A landscape with many valleys, sampled at points; each row gives a point and its height.
From any point a ball rolls to the lowest of the 2 points nearest to it. It stops when none of these is lower. Distance is the straight distance between rows; heights are no part of it.
Litu height 61.0: [112 187  89 154 197 138 149 161 152 155 143 148 117 100 149 113 103 137
 138 183  68 105 136  75 133 177 169 191 107 121 129 110 114 146 100 104
 113 111 125 174  93 121 113 179 148 174]
Nuni height 57.8: [164 136 163 121 104 139 107 107 165 132 116 153 125 151 101 160 157 116
  99  94 127 133 161 118 170 160 101 103 143 190 130 133 106 183 138 124
 137 126 169 108 129 147 140  69  85  75]
fikip height 68.4: [119 137 135 110  83 149 176 174 133 124 149 247 146  99 157 133 162 115
 110 150 134 111 143 132  87 163 131 156 111 128 129 147 133 126 134 142
 164 125 172 141  97  71 120  89 133  82]
Tilo height 40.5: [119 189 111 124 109 157 160  86 135 110 148 148 126 153 154 171 196 160
 145 121 153 189 111 169 113  84  92 160 156  93 155 118 164 128 203 133
 120 151 143  51 147 164 124 120  93 168]
zusem height 42.9: [125 175 120 135 138 134 150  83 145 127 160 141 134 142 156 152 188 133
 148 100 151 154 132 152 128 103 102 140 117  94 132 116 154 127 195  99
 110 125 155  66 159 140 133 103  75 158]
Sos height 54.0: [111 154 136 144 180 149  94 155  86 130 123 158 120 111  80 112  85 186
 160 164 102 161  95 135 144 126 146 140 119 133 137 129 109 103 122 112
 102 153 156 157 126 113  94 151 159 144]
padu height 38.9: [111 180 113 139 147  79 106 100 162 138 130 130  93 157 126 113 103 109
 170 140 165 133 106 100 166 173 136 101 123 151  85 124 113 185 165 112
 166  78 136 167 151 158 122  65 112 102]
lokam height 16.2: [137 121 123  84 119 135  79 116  92 131 112  88 125 168  89 102 114  82
 122 137 136 144 105 119 116 146 157 130 176 122 161 148 141 151 112 180
 166 149 136 144 110 147 140 132 179  99]
tal height 73.6: [124 115 134 141 115 147 148 118 146 145 121 184 125 131 181 104 142 114
 116 117 123 104 162 103  64 160 114 156 104 132 111 146 114 136  88 152
 127 127  97 147 144 134 122 158 146 129]
nup height 16.3: [140 137 168 109 103 102 153 125 150  90 100 188  97 124 159 130 176 114
 103 113 138 129 141 141 112 133  93 125 135 167 110 147 142 133 168 134
 122 101 149 144 163 140 134 109 119 134]
Verur height 34.3: [122 118 117  88 120  99 171  94 111 125 120  81 108 157 158 136 114  71
 160 103 142 119 138 151 153  88 129  94 165  96 138 154 156 122 179 130
 144 134 111  93 124 114 159 127 122 119]
bimog height 49.0: [117 108 150 145 123 131 190 126 137 111 132 113 123 121 143 147 168 142
 125 118  86 176 129 166 108 103 111 131 119 139 130  99 124  96 113 157
  83 117 112 102 163 140 142 134  95 189]
puzag height 37.9: [109 144 115 142 127 128 129 132 128 149 187 154 121 114 114 155  98 125
 135 128 118 115 111 119 134 167 169 139 101 138 114 119 104 178  78 126
 162 109 139 139 110 119 136  83 136 115]
kes height 33.1: [109 123 123 104 109  95 149 114  90 136 126 111 107 158 208 117 109  90
 161 121 161 100 157 151 139 103 114  98 127  78 123 153 152 118 173 118
 119 112 101  96 148  99 135 139 104 126]
nifar height 32.6: [125  92 117  68 134 114 146 181 138 118  83 128 184 138 104  86 119 133
 102 170 111  70 151 110 116  99 132 122 144 138 153 133 124 102 134 140
 154 170 126 194  73 119 135 131 142 109]
fuzu height 67.6: [106  92 116 143 122 163 138 108 145 141  87  85 152 136  69 161 158 128
 119 159 119 110 116 132  85  91 144 138 128  93 149 113 120  60  85 151
 111 127 104 114 161 144 131 190 185 109]
fuf height 31.8: [142 111 119 112 114 115 121 105 138 119  95 134 143 149 119 148 138  90
 100 114 164  99 121 129 119 102 135 126 142 135 167 132 125  93 125 135
 149 126 123  98 125 132 141 137 150  84]
pumi height 28.1: [ 96 122 119 123 129 109 144 111 106 122 160 156 104 119 156 108  97 154
 163 112 172 129 121 144 161 157 106 133 143 108 106 110 135 160 219 116
  96 111 129  98 153 115  95 159  82 142]
Fid height 37.7: [148 159 142 126 146 165 115  50 117 118 133 108  91 161  83 174 117 139
 169 133 123 151 129 152 126  83 143 132 164  89 141 157 159 101 154 157
 139 131 121  71 169 166 128 104 134 124]
peram height 33.9: [140 160 108 149 131 120  60 113 118 110 149 105 119 127 102 118 142 171
 160 119 163 180  95 158 142 139 103 120 149 150 110 120 129 159 163  81
 115 140 162 135 138 154 105 110 107 139]
Puv height 84.0: [ 78 156 123 134 150  99 140 104 106 133 132 115  89 123 162 145  77 117
 137 153 151 163  98 133 173 113 123 145 139  84 152 122 101 102 162 109
  96  81  99 127 148 139 122 183 120 178]
boz height 45.2: [154 157 110 158 139 138 101  70 148 131 125 106 134 144 129 157 164 120
 143  75 144 143 124 154 155 119 104 128 151 122 120 112 130 136 167  69
 114 146 131  65 150 140 135 112  74 128]
vul height 38.3: [127  91 116 133 108 135 159 158 145 141 147  87 166 120 142 123 169 128
  82 122 107 121 133 119  92 126 110 160 125 132 162 105 110 122 116 149
 117 133  82 135  92 147 136 186 101 142]
Vidak height 30.3: [145 111 114 122 116 115 106 109 164 135  92 100 161 140  83 154 135  87
  96 105 158  74 135 117 137  99 119 110 136 129 176 118 118 109 115 119
 176 145 136 105 100 165 155 100 127  64]
fomi height 81.4: [ 87 122 140 151 128 168 124 149  84 121 122 107 106 112 117 157 103 154
 123 192 117 137 119 148 137  81 135 132 110  87 174 118 106  45 112 146
  80 126 116 108 157 139 106 185 151 159]
sudo height 62.0: [166 102 129 149 142 124 111 135 123 126 129 130 139 134 107 125 118 149
 126  75 143 145 135 117 179 138 125  92 127 168  96 110 117 190 164 112
 128 161 143  92 126  96 107 106  77  97]
Laka height 24.2: [124  96 153 101 103 152 148 120  68 121 132 155 100 135 136 132  84 130
 111 146 119 145 108 135 136 124 145 128 149 129 150 137 114 112 137 212
 135 122 120 101 147 125  90 167 154 132]
Kikab height 25.0: [145 149 125 129 111 128  53 124 142 129 124 115 116 141 114 118 147 105
 115 113 156 171  73 108 133 188 132 140 161 161 150 114 108 176 139 152
 163 111 144 152 122 164 116 113 144 107]
Reb height 78.4: [ 80 114 126 163 139 137 131 146 106 152 155 142 109  88 177 138  82 128
 130 151 123 104 118 122 137 139 143 146  94  88 144 130  93  97  92 100
  84  98  88 129 116  93 111 189 150 150]
nol height 31.1: [167 113 132 116  87 132  70  97 118 111 146 109 100 139  97 118 151 150
 131 109 150 180 107 178 149 164 105 105 174 174 105 130 135 178 145  86
 119 131 167 103 150 131  85  87 111 110]
Vis height 48.6: [123 129 106 159 154 147  94 125  74 140 166 126  91 115  95 144  62 120
 144 112 144 127  87 104 168 154 177 128 129 121 130 120 117 189 115 181
 172 118 123  92 110 113 102 144 150 116]
pimek height 38.8: [148  64 141 136 126 147 121  97 151 130 147  80 106 136  69 130 116 120
 126  77 119 109 162 127 137 138  92  98 164 138 124 136 115 173 134 140
 138 185 115 124  94 181 123  97 127 119]
zavu height 67.5: [129 147 138  95  95 145 185 161 155 122 132 219 131 126 180 121 149 104
 129 143 142 117 178 114  98 146 151 137 108 126 102 168 146 151 122 153
 167 115 159 164 110  76 156  66 135  88]
rasot height 30.1: [ 90 124 124 119  99 120 185 141  72 147 103 153 129 142 213 120  81 104
 140 171 147 115 139 135 143 116 143 127 114  97 127 151 108 105 132 151
 120 125 108 112 113  67 120 194 143 120]
veb height 36.7: [111 169 122 118 131 112  92 116 119 124 169 108 106 117 125 120 131 140
 164 122 144 172  81 152 143 155 111 126 146 114 129 116 153 141 155 103
 128 101 167 138 133 156 119 103 128 162]
Zad height 57.5: [120 127 126 105 104 136 119 121 118 109 163 116  96 121 136 145 133 125
 110 107 129 146 106 147 119 136 110 140 151 134 156 115 138 119 143 154
 133 111 141 107 139 169 125 104 133 147]
fum height 60.7: [162 102 124 170 131 128  82  74 137 136  96  93 129 143  98 140 121 118
 129  95 138 142 106 106 153 153 139 116 141 153 105 124  98 153  92 108
 127 118 107 114 150 138 107 161 149 110]
par height 37.5: [147 154 111 141 116 174 134  76 143 111 122 136 135 164 121 188 174 127
 104 107 158 159 124 146 113  85 112 151 166  98 160 126 144 112 178 144
 127 157 117  29 155 162 125 141 100 120]
pifin height 45.1: [106 156 110 131 161 123 140 169 153 158 181 101 140 104 151 109 143 142
 130 129  94 139 107 119 131 164 141 161 105 117 129 106 148 155  97 108
 132 106 138 156 114 130 143 138 121 191]
fonen height 34.7: [ 78 147 120 115 137 123 162 143 114 146 187 157 116 103 111 151  75 132
 142 161  96 120 116 133 138 162 165 155 106 107 119 123 128 131  70 122
 154  81 151 161 111 105 145  77 155 140]
Dilo height 56.2: [150 119 144 134 114 135 116  80 148 141 130 109  98 144 141 159 129  98
 120  76 118 134 140 113 158 172 127 112 135 165 115 127 115 191  95 126
 146  92 127 105 136 133 144  83 115 107]
telu height 70.9: [141  59 122 134  90 138 131 109 183 149  66  98 178 133 145 113 173 119
  90 126 128  75 157 116  69 100 113 112  87 119 127 119 124  88  79 124
 105 139  91 116 135 139 143 160 156 110]
Kibo height 31.7: [124  85 122 108  84 103 162 119 103 141  90 102 125 146 212 119  91  97
 138 147 178 104 142 137 139  98 122  91 112 102 124 157 124 101 135 137
 121 128  79  94 122  79 133 180 138 107]
lol height 66.4: [ 99 157 120  93 125 118 172 148 131 133 135 184 126 135 162 103 107 125
 149 166 126  93 189 134  98 142 152 134 107 109  74 159 133 118  94 117
 144 133 150 188 122  91 155  79 136 106]
buru height 19.5: [146  93 159  95  90 124 132 146 144 107 105 144 103 159 176 109 142 110
  97 100 133 109 185 128  98 129  80 103 134 149 132 152 140 137 176 170
 125 136 119 139 153 146 117  92 119 124]
vuf height 28.0: [158 122  98 129 135 115 102 154 155 134 110  61 179 120 105 136 141 104
 100 105 127  86 141 111 136 109 122 113 128 146 153 113 127 127 101 100
 157 149 126 132  77 134 164  99 102  89]
sutap height 25.7: [167 164 118  99 172 132 134 207 119 114 121  99 158 110 120  89 154 166
 131 142  96 157 113  97 150 114 139 133 136 152 138 116 167 147 168 125
 129 162 165 157  88 118 136 162 101 149]
vab height 42.1: [133  87 136 130 131 168 133 171 146 137 136  96 142 115 100 135 177 134
 100 103  91 129 138 129  81 132 111 141 122 124 149 110 127 117  86 165
 121 156 109 112 134 140 132 111 113 140]
zev height 60.8: [168 138 143 147 114 134  94 172 146 123 146 119 171 126 128 116 143 139
  98  88 134 143 145  96 161 141 106  98 109 173 115 110  99 204 160 117
 138 166 143 122  94 120 130  83  57  95]
kan height 59.9: [157 116 144 126 171 129 139 120 109 111 123 129 155 124  90 134 125 173
 153  82 127 199 105 131 186 115 137 112 156 150  99 114 134 148 162 116
 116 163 158 105 133  87 122 133 110 139]
Gaku height 79.7: [ 67 124 131 151 118 154 144 165  82 143 134 115 100  94 158 128 103 136
 122 200  98 112 131 153 116 116 137 155  94  82 161 128  99  69  69 121
  68 111 106 128 137 105 114 187 153 159]
Nusag height 52.3: [139 144  98 133 116 119  86 137 150 167 132  76 137 133 182  86 141  95
 114 106 130 148 125  97 113 167 140 130 116 135 117 135 147 209  91 117
 152 102 111 154 126 130 150 114 140 137]
gimo height 19.8: [110 119 132 103 123 101 126  93 132 140 106 110 109 153 110 120 146 126
 145 149 127  76 170 176  79 104 118 111 118 107 119 173 151  73 109 106
  94 144 130 150 175 143 155 114 145 110]
pel height 77.1: [100 110 106 146 117 123 154 126 125 163 177 147 130 110 200 110  93 109
 139 116 145  96 130 103 133 160 138 154  98  97 109 122 120 153  97 106
 131 110  91 123 101 102 118 175 135 146]
suma height 69.8: [124 146 116 158 118 145 167 151 126 124 111 252 162 115 141 116 138 124
 129 167 112 128 143 122  72 151 138 143 127 136 120 147 121 118 123 133
 141 143 155 159 101  72  95 130 156  94]
Sepab height 22.2: [139 111 147  82 108  95 150 133 129 116 137  93 123 125 165 107 129 111
 140  83 117 144 126 123 154 153 102  84 172 159  96 132 156 170 176 105
 135 113 137 154 106 121 147  86 105 125]
Toki height 19.4: [135 142 104  95 105 122  73 139 107 153  73 110 121 156 151  75 113  84
 125 159 148 112 119  89  89 146 162 128 149 124 146 157 142 145  98 185
 160 136 118 164 118 134 144 131 191 101]
budol height 63.4: [129 117 141 131  95 101 123 142 144 118 151 142 115 111 162 126 175 108
 105 111 121  98 139 166  99 141 105 132  88 137 114 126 138 113  77  88
 112 102 144 113 149 127 138  71 106 139]
pegeg height 45.3: [136  90 112 158 133 151 102 148 102 134 149 118  92 118 116 136  61 118
 125 101 146 113 128  83 163 148 146 110 126 138 121 130 112 205 106 185
 170 140 104 114  84 120 112 112 150 107]
leze height 14.3: [147 138 116 125 154 131 144 113 159 110  91 111 170 142  92 151 184 131
 119 113 120 143 126 146 109  77 107 137 135 136 144 109 135  78 131 115
 122 148 133 110 145 145 156 132 103 128]
zizu height 50.4: [130 141 134 149 183 151  79 143 113 132  84 103 118 128  60 118 109 171
 150 171  89 151 119 130 134 115 161 131 115 133 128 138 126 102  85 115
  89 150 129 172 155 134 109 169 173 154]
peg height 51.6: [125  94 142 137 113 113 190 110 127 113 128 155 121 127 154 153 137 137
 111 110 117 166 117 136 137 131 120 139 136 164 136 113  98 111 144 150
 101 109 111 112 149 143 125 172 115 166]
Gadi height 75.0: [100 131 116 154 109 134 123 102 141 169 154 178 122 153 165  87 139 115
 146 140 144  90 174 132  75 173 136 150  80 111  86 164 122 168  69 102
 136 130 106 154 148 116 114 131 149 107]
nuta height 76.0: [124 113 108 160 117 116 124 104 128 152 143 153 122 134 165  90  94 116
 151 116 168  78 164 104 114 165 124 133  99 116  81 141 113 173 101 106
 149 132  89 142 107 104 109 147 132  95]
gatef height 24.9: [107 118 124 114  90 123 120 142  86 114 176 134 101 127 179  98 123 155
 129 123 164 138 132 152 127 127  84 119 147 118 125 106 148 131 228 137
 109 147 134 103 145 146  87 128  86 155]
Der height 30.4: [141 172 105 114 162 106 121 189 109 128 119 110 160 128 130  77 131 145
 151 159 114 133 126 107 146 121 161 133 127 135 117 143 155 140 140  91
 140 163 145 184  89 103 138 167 119 116]
rur height 35.1: [157 113 118 129  86 154 144  70 147 118  90 107 141 172 124 184 144 109
  91 127 162 162 121 144 150  75 132 120 190 104 159 116 131 102 173 123
 130 147  98  29 155 155 111 164 128 122]
Lif height 25.9: [157  93 110 107  98 118 103 137 133 119 139  61 164 127 132 118 146 104
  93  87 133 113 117 133 143 119 110 117 160 142 152 117 137 133 142  91
 140 154 127 125  69 136 149 117 113 108]
sutof height 41.2: [133 131 139 134 149 164  92 102 119 102  87  94 119 146  62 149 103 155
 148 152 119 158 128 145 126  55 139 110 155  86 145 133 145  67 126 149
 114 154 115 101 180 168 119 127 166 142]
puda height 24.4: [128 141 122 123 139  99 121 161 160 100  84 187 159 119 104 106 147 143
 103 155 134 109 118 120 110 114 103 147 120 169 149 108 110  82 153 128
 141 140 144 185 105 152 121 117 133 116]
Nidan height 24.5: [109  74 148 131 126 124 174 114 136 143 159 118 122 120 108 168 143 131
 155 124 103  65 149 161  99 141 152 123  87 106 100 141 121  89  58 108
 107 124 123 104 116  98 148 105 127 107]
Kuvud height 20.6: [152 100 178 101  87 154 145  83  85 101 139 127  81 125 114 159 104 142
 118 143  96 172 112 164 134 115 135 132 170 126 139 147 133 101 133 190
 109  94 118  90 175 140 101 145 151 159]
Dul height 13.0: [ 95 155 135 113 146 126 119 167  88 119  86 153 131 116  70 118 131 147
 146 193 106 115 138 182  94 105 131 141 106 109 132 148 138  50  75 119
 113 137 154 164 158  91 134 108 156 124]
Rikud height 45.5: [121 100 142 111 121 159 166 148 125 127 113 104 132 124 111 129 196 131
 118 128  80 159 137 157  64 119 119 145 116 117 131 118 150 110  81 180
  98 141 115 119 171 112 148 118 119 168]
lun height 27.4: [ 76 140 132  96 104 130 164 128  42 137 128 156 101 131 166 121  79 110
 138 183 134 149 107 136 157 139 142 147 151 114 146 135 103 120 150 171
 121 105 141 116 139 108  97 189 151 140]
viduf height 14.0: [149 142 126 112 141 128 153 135 123  93 139 108 162 117 129 116 155 187
 152 114 135 198 104 133 156  85  80 123 172 147 123 103 155 136 218 105
 109 168 150 126  91 139 122 147  84 167]
Vaz height 41.6: [138  61 127 159 139 139 121 120 137 149 138 102 130 127  70 129 107 125
 110  88 135 104 131 106 158 153 126 105 132 141 116 129  95 193  99 144
 164 175 113 118  77 144 117 141 137  94]
Nuva height 39.1: [151 141  91 163 126 102  96 162 144 125 104 168 181 113 146  84 124 132
 114 158 138  81 135 112 106 112 130 146 102 141 131 133 118 104 110  67
 128 127 112 178  86  99 102 169 144 109]
puru height 17.1: [106 123 120 116 131 112 111 151 119 127 111 113 121 120  93 125 141 136
 133 151 118  86 148 165  82 108 123 123 105 122 126 132 141  70  85 118
 130 127 121 156 159 127 146  83 139 120]
dop height 21.2: [137 111 131 148 142 135 137 105 150 136 136 110 144 117  71 196 172 144
 118 102 104  95 153 159 142 114 120 118 126 136 133  87 126  77  91  98
 103 139 152  63 121 118 160  79  78 110]
Ror height 59.1: [144 172 142 114 113 130  95  76 127 103 138 157  87 132 114 166 156 110
 112 131 139 141  96 152 122 129 133 151 134 128 153 136 142 116 135 143
 143  67 163 101 177 159 131 101 143 133]
bik height 36.6: [133  95 139 107 149 112 133  98 142 114 132 104 125 151  76  99 116 145
 137 112 119 110 159 139 119 113  94 105 167 137 112 138 137 126 161 125
 127 184 126 165 110 173 133 114 125 131]
subep height 29.4: [145  70 123 131 104 145 122 135 129 137  79  85 155 120 139 141  97 116
 127 138 149  97 129 110 140  94 159  90  97 116 132 148 132  92  65 120
 137 124 105  95 104  80 134 149 194  93]
lutof height 28.5: [169 159 138 121  79 120  69  89 131 112 118 132 106 131  93 138 150 116
 110 117 159 182  81 139 165 188 123 117 169 184 122 122 116 179 142 121
 141  81 175 117 151 137 101  87 124 105]
rega height 33.4: [158  97 132 109  96 127 137  75 127 118  90 146 119 165 133 168 135  88
  98 123 177 133 113 142 149 104 132 129 168 125 164 146 124 106 166 143
 135 112 109  61 155 126 113 179 141  96]
kodep height 32.3: [143  69 121 158 134 127 157 137 137 133 112  97 168 121 136 134 113 124
 116 116 133  96 131  95 141  89 146 100 103 116 126 115 111 104 102 120
 114 142  91 103  92 111 137 195 148 126]
tozes height 40.6: [114 177 112 135 150 135 110 144 149 132 173 105 122  97 138 120 145 157
 136 123 116 156  92 116 127 166 106 143 111 135 129  97 136 157 142 130
 137 105 163 169 125 165 129 107 110 197]
nago height 52.4: [ 95 134 111 168 172 149 120 132  90 152 172 141  99  91 113 152  53 136
 147 143 104 115  93 100 158 165 179 153 124 114 127 123 105 155  98 154
 130 119 121 120  99 117 106 173 165 143]
nom height 82.9: [ 79 144 138 136 145 127 127 144  83 124 154 101  77  97 143 172  74 146
 130 168 129 147 102 155 169  90 127 140 117  86 179 112  98  68 136 126
  76 105 114 116 130 138 130 164 126 178]
masi height 45.4: [156 136 125 165 181 159  54 109 140 104 100  99 124 131  50 149 110 184
 140 156 123 167  96 138 142  89 141 119 133 119 139 124 125  86 111 125
 112 151 131 122 165 164  98 130 156 159]
tum height 62.8: [172 119 141 161 143 146 108  38 143 122  77 100 128 150  78 173 115 103
 121 103 134 135 102  96 153 122 158 110 144 124 121 126 106 119 107 159
 147  96 107  80 158 144 131 156 166 100]
Ver height 35.2: [125  61 118 152 111 136 188 118 132 139 141 104 164 121 122 152 148 133
  96 114 135 114 119 124 131 100 133 135 131 124 153 107  98 100 126 136
 111 153  98  89 104 136 132 207 118 121]
bim height 36.0: [ 96 175 131 132 120  92 144 130 154 143 174 142 109 134 134 114 108 138
 167 149 166 157 122 122 171 180 141  87  95 136  73 134 141 193 150  78
 141  82 159 156 158 123  96  65 113 129]
zubib height 59.2: [162 140 168 119 102 124 120 169 169 125 133 161 155 120 149 143 155 114
  94  94 129 131 175 102 150 158  95 108 112 168 118 131 115 181 149 115
 142 131 155 124  98 125 158  50  65  79]
fone height 55.9: [120 103 129 102 114 141 144 123 123 132 144  91 105 139 158 127 119  98
 122  94 108 136 132 118 111 135 117 119 157 127 148 120 140 158 135 178
 136 130 101 132 124 159 145 130 133 141]
pabu height 56.4: [103 166 146 144 164 142 119 132  80 135 145 182 129 108  89 125  98 177
 170 149 129 176  86 135 147 152 165 136 120 131 108 126 120 155 150 126
 122 133 171 133 129  93 106 146 140 125]
zed height 20.5: [128 168 150 113 128  94 138 144 156  85 100 198 115 109 106 116 169 151
 116 143 138 131 113 132 100 127  83 141 128 169 130 119 141  94 166 142
 135 128 166 179 139 167 136  89 123 131]
fuma height 24.6: [119 124 180 133 150 119 142 105 129 127 144 169  80 135 112 172 146 147
 156 135 119  94 161 186 124 108 141 126  96 115 118 163 143  90 124 105
  94  99 150  98 170 111 136  94 111 133]
gof height 22.0: [140  89 130  97  89 136 117 132 117  98 130 115 106 147 165  98 124 125
 108 123 138 120 163 151 117 102  68 102 170 134 146 133 146 118 204 146
 116 169 110 134 146 175 102 110 109 146]
Dud height 72.1: [127  92 127 153 118 135 142 107 161 137 105 122 133 132 138 124 145 124
 111 101 128  79 163 103  79 120 109 123 100 130 123 130 121 101  93 137
 122 129  84 130 150 160 139 140 143 116]
Zoluk height 49.4: [126 187  91 144 140 126 105 175 176 154 158  95 142 126 155 112 150 115
 117 136 123 135 133  92 114 153 150 145  88 129 114 118 139 191  84 105
 157 106 126 178 127 131 152  90 109 143]
bom height 65.4: [ 95 141 123 114 125  92 132 146 124 149 150 129 125 111 184 103  91 123
 145 154 123  94 159 145 119 136 134 128  96  94  86 144 134 117  82  71
 108 111 125 184 117 100 159 104 133 146]
rak height 18.6: [142 146 147 104 133 113 152 160 133 102 117 137 143 105 167  99 139 131
 127  93 151 176 115  81 159 146 100 101 156 158 106 119 153 168 218 141
 140 119 138 145 119 122 128 105  81 131]
tef height 41.7: [151 113 126 134 103 140 116 180 133 125 144 148 172 113 167  77 147 134
  79 120 124 104 139 100  97 138 110 153 113 143 143 112 116 146 135 132
 127 150  97 150  89 120 103 170 107 137]
nul height 20.1: [154 151 137 106 120 153  82 142 105 125 115  93 122 143 110 121 129  93
 112 121 110 183  95 107 115 160 167 133 152 142 149 146 143 180 104 195
 168 111 129 148 135 138 140 105 163 119]
kotis height 13.9: [172  99 141 112 128 118 135 172 128  96  97 125 167 125 158  99 145 136
  99  85 127 166 124 110 153 100 101  98 151 158 119 109 143 146 186 130
 123 157 123 120 118 103 118 140  89 140]
valud height 57.3: [143 141 114 184 187 127  98 108 148 133 108 126 112 120 121 149 102 141
 136 111 113 156  84  93 161 160 154 142 121 160 101 122  93 145 107 121
 127  93 108 151 138 130 121 171 149 154]
vugu height 35.5: [125 144 139  95 137 109 146  77  98 118 141 122  97 151 118 169 116  98
 163 129 146 128 122 159 151 100 142 123 163  99 149 154 149 106 171 125
 140 109 134  88 145 129 150 128 133 115]
piv height 26.5: [132 110  82 112 112 122 137 170 126 148 100  88 145 111 152 128 104 108
 116 165 136  75 132 107  98 110 149 134 108 123 144 144 136  95  66 127
 143 125  98 152  82  93 163 155 177 106]
Kur height 17.9: [156 105 127 132 133 142 129  98 172 117 101 123 171 129  78 170 161 146
  89 100 122 124 138 148 162  89 109 109 152 142 145  94 127  89 131  91
 117 158 155  76 127 141 150 116  97 119]
lumag height 22.1: [ 97 103 157 113 146 126 159 110 123 141 161 126  85 153 134 139 129 133
 172 138 108  54 186 169  94 116 140 108  93  86 100 162 144  92 103 123
 100 128 126 124 146 130 151  96 116 132]
Tib height 41.3: [103 163 107 154 152 110  94 125 126 155 159 131  98 148 113 118  98 115
 155 129 146 120 115  94 135 164 138 133 122 130 120 121 115 181 122 137
 171 129 133 165 122 160 132 104 125 115]
lopa height 53.9: [126 104 132 154 144 127 151 122 127 128 137 167 118 103 141 139 105 144
 117  95 117 139 102 114 141 157 140 139 128 155 121 119  98 125 114 128
 115 113 110 133 125 115 119 164 141 145]
lobiz height 60.9: [142 178 159 135 108 132 106  78 148 130 164 153  99 111 114 166 168 107
 113 125 106 134 103 166 128 150 137 150  88 127 141 134 133 139  85 136
 132  52 167  85 186 137 131  67 122 154]
fel height 30.2: [131 119 147  89 143 110 134 181 174 110 103 134 178 136  91 100 118 123
  99 137 114  87 180  85  99 111  87 140 134 131 156 125 107 118 159 169
 148 157  97 191  77 151 152 108 109 111]
kaso height 24.1: [149 100 120  87 100 109 122 116 136 127 110  52 152 144 155  91 149  80
 129  72 131 144 129 125 134 128 101 105 194 144 120 142 147 173 177 112
 129 143 106 151  89 125 156 122 119 115]
zubif height 34.8: [133 100 137  87 148 103 132 150 118 117 102 129 134 154 103  75  84 136
 135 147 124  86 155 117 144 112 113 101 162 137 110 142 132 129 162 139
 148 187 146 185  88 147 131 129 134 114]
luto height 27.8: [142 112 144 106 120  97 138 155 165 102 114 157 174 136 121 109 134 125
  75 117 136  88 153 104 113  91  78 132 123 150 165 115  99 102 183 139
 151 141 104 155  92 160 135 127  91 105]
sigo height 31.2: [ 86 188 151 130 161 113 144 134 123 129 143 171 104  96 109 158  70 139
 154 167  90 146 111 141 149 138 162 148  85 110 115 142 114 100  81 106
 130  71 140 162 145 102 146  87 148 152]
mamuv height 54.3: [144 100 125 126 124 136 102 125 136 147 125  74 112 138 152 108 118  95
 124  81 112 136 148 101 115 150 131 105 135 145 115 139 133 185  90 149
 141 136  93 144 119 136 146  98 143 128]
met height 30.8: [116 146 148 121 126  89 149 121 127 128 155 159 128 112 166  88 136 149
 163 104 154 135 135 126 138 150 106 111 113 123  77 126 147 150 188  79
 111 113 146 133 153 115 118 122  86 141]
figi height 65.3: [121 125 138 162 162 154 132  77 143 140  96  82 129 145  81 155 119 114
 148 124 111 128 126 102 108 109 159 123 118  84 118 131 121  94  96 166
 119 122  94 107 165 146 160 176 172 116]
gozuz height 56.3: [ 72 189 113 156 188 148 130 142 107 170 161 143 107 114 127 120  71 138
 154 189  95 130 101  94 161 180 181 177 116  98 134 114 107 159 101 128
 133 109 146 154 108 123 109 158 167 162]
monu height 7.0: [103 181 120 116 140 139 109 205  78 119 106 143 129 101 118  92 148 145
 139 196 111 125 130 150 102 104 120 147 108 111 136 126 162  96 101 139
 125 147 173 158 158  99 118 113 137 140]
Zanom height 71.9: [133 156 116 188 159 147 144 128 139 143 108 218 155 132 134 112 129 124
 145 136 112 160 131  94  96 153 164 156 123 147 102 140 103 154  97 130
 142 133 124 167 122  87  97 156 158 106]
sofif height 42.0: [164 120  87 177 115 132  71 166 143 128 131 138 180 109 149 103 135 131
  89 128 141  69 133 101 107 110 133 150  76 139 156 112 118 122 100  84
 139 147 101 127  78 117  98 172 125 108]
kito height 19.9: [137 150 124 101 151 139 126 170 107 105 139 111 140 111 108  90 137 197
 150 153 113 163 112 125 143 100  96 134 151 144 144 103 162 122 179 137
 103 174 171 157  98 152 116 142 104 169]
zis height 58.3: [128 117 143 109 142 123 129 125  95 132 155 142 132 134  84 124 124 155
 157 112 134 160 104 154 147 135 150 124 147 138 115 136 137 145 144 124
 138 152 168 120 126 112 121 138 126 107]
guza height 33.2: [109 157 152 102 108 105 157 146 119 133 154 158 128 114 167  86 143 128
 153 138 148 166 120 134 141 165 142  98 116 112  84 141 169 161 146 101
 136 112 178 143 157 102 117 101 119 151]
redak height 62.3: [112 142 141 121 116 129 127  97 160 137 172 115 103 132 111 156 176 116
 120  99 109 118 139 176 102 154 110 136 108 132 135 115 147 138  85 105
 133  92 154 113 157 155 141  36 101 146]
Vap height 27.5: [ 96 158 183 120 146 114 159 123 118 110 135 205  90 105 114 150 117 148
 152 157  91 126 137 172 127 129 141 144  81 117 103 159 132  88  93 117
 101  81 148 134 171 100 140  88 148 150]
gilo height 24.3: [109  85 118 143 142 116 158 134 139 141 158 118 156  99  60 184 158 144
 123 111 115  60 135 151 122 122 123 142  99 121 122  95 109  66  90  94
 110 140 120  91 105 101 143 109  96 100]
dil height 69.4: [108  86 100 127  99 149 122 148 148 158  71  83 162 127 114 125 162 121
  95 168 128  85 138 115  64  90 133 128 101 101 160 115 131  71  77 149
 114 136  87 135 148 132 123 177 183 115]
Foto height 34.9: [162 168  92 162 150 123  98 190 126 120 110 162 165 117 147  60 114 144
 131 175 119 105 150  75 126 124 154 143 116 150 107 131 136 134 153  88
 129 157 129 200  79  99  89 164 129 121]
Bev height 8.6: [151 158 131 132 146 116 158 140 138 103 118 114 176 125 139 122 175 146
 120 102 114 171 119 124 132  85  93 124 140 150 130 102 144 120 186 114
 120 149 135 128 116 133 158 139  70 157]
tadub height 22.8: [126 132 110 124 137 118 120 127 119 147  82 141 135 149 121 108 103 101
 143 156 132 109 135  98  98 127 172 136 131 131 124 151 130 122  87 152
 151 143 112 167 109 114 148 149 186 103]
Nonu height 15.8: [162  92 171 124 127 174 137  88 111 102 128 120  90 137 120 162 108 125
 129  97  99 149 142 126 134 110 139 102 139 120 125 139 144 130 143 203
 127 110 108  63 169 134 113 105 131 141]
gige height 64.5: [121 119 125 143 110  93 109 166 122 134 171 130 146 103 181 106 137 125
 132 124 126 108 132 150 121 136 133 129  78 121  97 122 126 121  79  59
 102 119 133 136 111  90 136 105 107 134]
Leg height 85.2: [118 154 105 143 157 102 132  98 124 104 106 112  95 135 143 166  81 135
 145 143 159 174  79 116 181 112 115 135 175 121 141 105  96  95 195 142
 105  92 102 117 136 153 128 172 119 170]

Call two points neighbours if one is among the 2 nearest of the other. Go from one point of each pair to the other, from neighbour to neighbour, staying as low as possible. Name the highest point that can't be avoided.
nup, monu => Tib
monu, Bev => Nidan
lokam, monu => sofif
lumag, Nonu => sudo

For each start below, name the point where the ball stops.
sudo => Nonu
zusem => Bev
bom => lokam
Vis => nup
padu => nup
